A landscape with many valleys, sampled at points; each row gives a point and its height.
From any point a ball takes the steepest step (drop divided by distance) to one of its 2 nearest points. It stops when none of these is lower. Distance is the straight distance between rows; heights are no part of it.
j414 h=308: [-11 -29  16  13  17  33 -20   6 -13  10   5   2  23 -38  75 -31  31 -22
   9  11]
j543 h=772: [-62  40 -17 -39  27  66 -20  -6  20 -14   9 -13  14 -29  49  42 -14   8
   4 -54]
j448 h=441: [-44 -33 -57 -48 -65  -5  -8 -21  38  -5  29 -54  44  28 -29   2 -53   5
 -66 -31]
j312 h=535: [ 18  50  11  80 -22  16  13 -49   7   1 -25  19  -9  45  -1  10  17 -17
   8   0]
j542 h=246: [-37   9  25 -47  36 -20  10  38 -18 -30 -19 -23 -16 -41 -29  36  12 -17
   9  13]
j589 h=818: [-106  -30  -29  -28   63   41  -14   13    1  -16  -18  -40  -12  -17
   15  -13   30  -18   -6    2]
j861 h=521: [-38  21   2   5 -57  13   4 -15  15  32  33  39  34  -2 -17  31  19 -13
 -50 -42]
j578 h=495: [ 41  57 -25  69  14  -1  38 -22   7 -19 -33 -22   2  39  -8  32 -22 -20
   7   8]
j397 h=449: [ 53  47 -20   7  23   9  -7   3  -3 -43   3 -34  -7 -23  51  33 -31  -1
  35 -12]
j970 h=242: [ 27  21  76  -9  15 -47   6  14  18  -1 -19  27 -58 -12 -33  47  35 -44
  -7  -9]
j266 h=406: [-37  28 -28 -46 -29 -16 -21  54  58  36 -30 -35 -18  49  11  30  37  28
 -31  15]
j189 h=457: [ 41  31 -14   8 -70   3 -12 -29  31  -1  60 -39   1  23  87  30 -35   3
  15 -25]
j221 h=215: [-44 -23  38 -25  43 -18 -36   9  -6 -20 -89   9 -42  -9 -14 -31  32   4
  43  25]
j25 h=515: [ 52  -3  26  35 -27 -14  33  -6  21  42  71 -11  12  37  10  20  -5 -35
 -25  31]
j193 h=62: [-48 -26  -3 -55  46 -56  14  26  28 -44 -49  -1 -44 -16 -59   0  14  -8
   7  42]
j144 h=472: [ -9 -43 -35  27  54 -10  -1  -5 -19 -22 -76 -10  12  -5 -27  -7  -3 -37
 -18  13]
j810 h=263: [-31  -3 -41 -42   4 -13 -14  39  11  -1 -49  -4  18   2 -14   3  -6  22
 -23  -7]
j218 h=385: [-72   1   6 -46 -14  15   0  24  20   3  61  15 -19 -17  26  -8  49   5
   2   5]
j497 h=217: [ 65  -8   1   3  27   8   9 -44 -20 -22 -31  49 -11  -9  -4 -57 -26  20
  70  39]
j290 h=243: [  6 -14  18   3  29  18 -23  36 -31   0 -22 -29  17 -19  49  -6   6  11
  16 -17]
j230 h=738: [-11  25  17 -21 -17  20 -16  22 -14   6  49  -9  -6  -9  59  21   1  10
  27 -46]
j943 h=463: [ 36  24  42 -34 -36 -29 -27  64  49  52  19  17 -20  -5  28  25  49  15
 -11  -5]
j531 h=417: [ 14  14  11  71 -37  24 -18 -26 -26  34  28 -55  -2  67  19  -5   5  14
 -11 -31]
j244 h=431: [ -6 -30 -34  28  -2   1  55 -45 -15 -22  70 -42  20  44 -32  -2 -47 -40
 -25  15]
j313 h=336: [-41  -2 -50 -24 -44   3 -27   5  45  12 -14  -9  29  27   5   2  15   6
 -28 -18]
j987 h=482: [ 30  15   9  19 -58  -8  -5 -21  33  19  89 -18   5  37  49  28  -9 -38
 -10  -4]
j752 h=176: [-26 -31 -34 -63  35 -27   9  20  10 -61  -9  30 -20 -43 -36 -17  -1 -17
   3  23]
j307 h=658: [ 61 -12  16  45  12  15  10   1 -55  11  20   3  -4  -4  25 -49 -17  29
  38  38]
j36 h=438: [  39  -24   -2    7   26  -47   18   -3  -14   -8 -102   -2   -9  -10
  -37    6  -28  -30    1   10]
j884 h=791: [-36  12 -39 -31  63  45 -30  -8  14 -29 -34 -11  -6 -39  34   9 -14  11
  -4 -25]
j951 h=412: [-25 -15  17 -14  -2  -2 -13  19  12   4  41  -5 -23  29  25  13  44 -29
 -11  -2]
j23 h=710: [ -5  -1   5 -64 -21  20 -25  38   8   0  -3  50  -4 -15  13 -36  12  66
  35 -21]
j81 h=252: [ 10 -46  -4  30   1  -6 -12 -31  19  -2 -55  50   1  -8 -20 -49  22 -24
  -6  25]
j902 h=356: [ 64  58  14  53 -79   2  15 -40  19  32  46  30  34   4   3   8  -6  37
  -1 -12]
j535 h=545: [ 49  -5   0  27 -42   1  10 -19  13  40 103   5   4  30 -26  -9  -8  -7
 -42 -11]
j50 h=432: [ 71  28 -11  -8  19 -16 -10  10   0 -47 -32  11 -28   0  13  20 -40 -12
  31 -13]
j72 h=464: [ 49  42  -4  -1  28  39   4 -11 -19 -31 -11  -6  -5 -18  52  -4 -55  48
  78   4]
j318 h=250: [ 54  -8  12  27  21 -19  44  18 -34   4   0 -24   8 -54  14   9 -11 -20
  18  51]
j536 h=80: [  6 -35  28 -14  27 -12 -19 -24  -8 -23 -62  47 -36 -23 -26 -48  13 -14
  39  31]
j726 h=727: [  0  30  16 -51  -8  13 -14  30   6 -26  22  37 -44 -26  26  10  -6  26
  36 -25]
j855 h=394: [ -6 -14 -66  10 -30   3 -17 -21  37 -24 -11  22  20  25  -2 -10 -15 -19
 -15 -11]
j896 h=480: [ 24  30 -27  12  66  43  21 -37 -12 -44  -7 -23 -16 -23  34 -20 -35  -4
  71  31]
j968 h=108: [ 50  38   4  49  -5  16  37 -50   4  -8 -16  45  12  17 -16 -55 -22  27
  46  32]
j149 h=386: [ 41  24  21  43  -7 -11  28   8 -28  17  49  -2  -9  21 -23  41 -20  17
  -2 -24]
j663 h=408: [-57 -33 -28 -16 -45  21   7 -38  -9  -3  27 -64  35  22   5  16 -61 -26
 -69 -27]
j196 h=310: [-18 -28 -28   0  33   4  30   8 -54 -15  -2 -37  49 -56 -14  27 -31 -21
 -18  19]
j533 h=82: [  7  -9  67   2  15 -36  -9   8  16  25 -19  32 -46  -9 -41 -13  42  -1
 -17  13]
j100 h=471: [-12 -46 -44 -34 -67 -18  12 -20  20  19  76 -15  37  29 -64   3 -40   1
 -80 -23]
j930 h=328: [ 23  27  49  18  -4 -23  12  27  10  14  33  -4 -28   6 -19  65  22 -27
 -15 -30]
j264 h=405: [ 45  -4   9 -37  10 -50   4  17   6 -36 -76  20 -20 -11 -16  43 -11 -21
  10   2]
j507 h=433: [ 15  38   4 -48 -33 -29 -32  64  35  39 -32 -19  -1   8  32  34  31  44
  -9 -11]
j238 h=429: [ 68  32  -5  20 -68 -15  -8 -15  13  17  22   3  27  -2  52  18 -20  14
  17 -11]
j749 h=256: [-10 -38 -36 -15  52  -2 -12 -18  -5 -86   3  21 -32 -43 -27 -54 -19 -17
  30  24]
j325 h=673: [ 53 -55  23  15   9   5 -18  14 -15  29  21  22 -13  -9  -4 -59  14  20
  15  28]
j705 h=806: [-57 -10  -1 -13  73  35 -31  -2  -8 -17 -49 -12 -34 -46  25 -19  18  -6
  21   2]
j898 h=618: [ 24  17  37  45  16 -15  -9 -24 -44 -15 -50  23 -14  26 -40 -11 -12  14
  20 -18]
j734 h=249: [ 14 -22 -36  11  31  -1  21  -1 -14  -8 -18 -28  56 -37  38  24 -12 -58
 -22  18]
j607 h=469: [ 37  74 -28  41  -4  34  23 -24   2 -10 -15 -40   9  20  41  28 -37   5
  43  -2]
j508 h=713: [  8  24  35   3  -9   0  10 -36  14 -17   9  81 -12 -19 -13 -21  25  -6
  22  -5]
j333 h=236: [ 57  61  21  54 -41   7  48 -20   7  12   1  30  23  27 -11  -6 -15  34
  43   8]
j306 h=409: [-17 -31 -46 -10  18  -9  25  -2 -23 -47  59 -19  -6  17 -52   7 -22 -24
 -15   5]
j747 h=507: [ -5 -28 -24   3 -54   1  24 -40  -2  27  83  11  36  24 -29 -15 -30  -2
 -38  -3]
j78 h=359: [-81 -26  31 -32  19   1  -9  49   5  24  45 -22 -43 -10  -2  -9  74  -2
   2  37]
j540 h=667: [ 22  28   9  21 -31  13  -4 -38   8  -6  -3  88 -11  21 -55 -16   3  19
  -5 -33]
j360 h=373: [-27 -31 -12  42 -34  23 -45 -15  -1  35  -3 -22   6  64   0 -14  22  13
 -29 -40]
j498 h=300: [ -28   20   26  -49   16  -32  -31   50   10    5 -100    7  -47    7
  -19    4   18   37   20   25]
j357 h=741: [ 38  28  84 -12 -13 -28  20 -44   2   3 -21  89 -39 -25 -21   3  10 -23
  45  -2]
j919 h=376: [-17 -24 -10   2  34  -9  36  -6 -54 -39  40  -2  -4 -26 -65 -27 -19  -5
  17  20]
j118 h=165: [-72 -16   3 -19  57 -40   6  12 -18 -43 -34 -15 -35 -24 -33  -2  22 -34
   6   4]
j88 h=354: [-21 -54 -31  -6  32   9 -20 -14  20 -14 -29  47   7 -32  21 -62  42 -26
   6  50]
j283 h=504: [ 14   3  31 -34 -48 -34  -6  70  46  64  16 -14  14  -1 -12  48  34   9
 -62 -13]
j583 h=690: [  8 -46  18 -35  18  -9 -41  33   4   5  -1  25 -10   3  -5 -54  17  52
  16  16]
j396 h=368: [-45 -42 -27 -24  10  33 -28  -4  21  18  19  19  21 -22  45 -48  41 -11
  -7  14]
j443 h=360: [  2  17  36 -67  -1 -51   3  35  22   0 -88  32 -19 -12 -16  46  24   7
  13  18]
j901 h=318: [-48   7  56 -28  42 -19   8  47 -22  18  12  -9 -34 -12 -22  15  46   2
  -5  13]
j472 h=502: [ 23  -7  30 -17 -61 -29  12  31  12  35  41 -20  29  -9  -4  45  -3 -24
 -58 -23]
j410 h=458: [-17 -17 -28  77  22  -3  43 -35 -18   2  28 -26  15  40 -53   8 -18 -43
 -37  21]
j670 h=231: [ 32 -23  74  45  16 -10 -24  22  -3  34 -27  28 -26  24   0 -22  50  16
   2  -4]
j634 h=826: [-98  -9 -68 -61  49  30 -15  29  37  11 -23 -51   3  -6  21 -19  19  18
 -27  24]
j334 h=582: [ 19  41  32  52 -13  -3  18 -36 -18  -3 -64  30   4  14 -32  34  -7 -19
  -4 -14]
j20 h=162: [ -8 -10   6 -28   0   7 -28  56 -45  24  -8 -44  21 -10  15  14 -11  53
   3 -33]
j227 h=312: [ -6 -26  30  41 -12  16 -32   4 -22  50   4   8  -1  29   4 -10  31  29
  -1  -8]
j534 h=172: [-38  -1  -9 -65  -6   1 -14  62  -4  31  -1 -13  14 -21  17  -2  21  39
  -5  10]
j626 h=634: [  6  25   7  48  12  17   2 -19 -63 -22   2 -17 -18  31 -16  -7 -22  38
  41 -28]
j807 h=443: [ 31  39  16  77 -66  22   8 -50 -15  50  32 -13  30  35   7  -3  -8  35
  -9 -26]
j181 h=487: [ 14 -18  -9  66  51 -23  30 -20 -18  -6 -23  -7  -6  13 -58  -3  -1 -36
 -30  21]
j900 h=366: [-46 -27 -38  17   2  15  35 -21 -42   9  22 -48  63  -3  -2  15 -40 -22
 -44  -5]
j135 h=752: [-29  16  -6 -19  -4  55 -13 -33  -4   9  42 -31  29 -13  79   6 -15  -4
  -1 -36]
j107 h=320: [  1 -37 -44  11  31   6  23 -30 -25 -37  -3  17   2 -29 -22 -53 -39   3
  16  15]
j921 h=646: [  7  15  -1  46  16  44   8 -29 -30  -6  42  -6   1  25  21 -47 -31  30
  39   3]
j309 h=442: [-13   0 -15 -10 -44   5   9  10   1  18  20 -19  59 -19   6  41 -17 -11
 -42 -30]
j851 h=379: [-57  -7 -37 -36 -48 -17 -35  20  66  31   6 -46  -5  71   3  13  18   5
 -61   4]
j854 h=184: [ 52 -32 -22  -6  42   1   3  25 -14 -21 -32 -22  30 -63  43  -9 -18 -21
  12  37]
j56 h=602: [  1  39   7  11 -51  13  17 -24   4   1  27  66  43   0 -27   1   0  29
  -5 -46]

Where does a ball stop that starts at each point below?
j589 | j536
j535 | j854
j626 | j536
j181 | j193
j72 | j536
j896 | j536
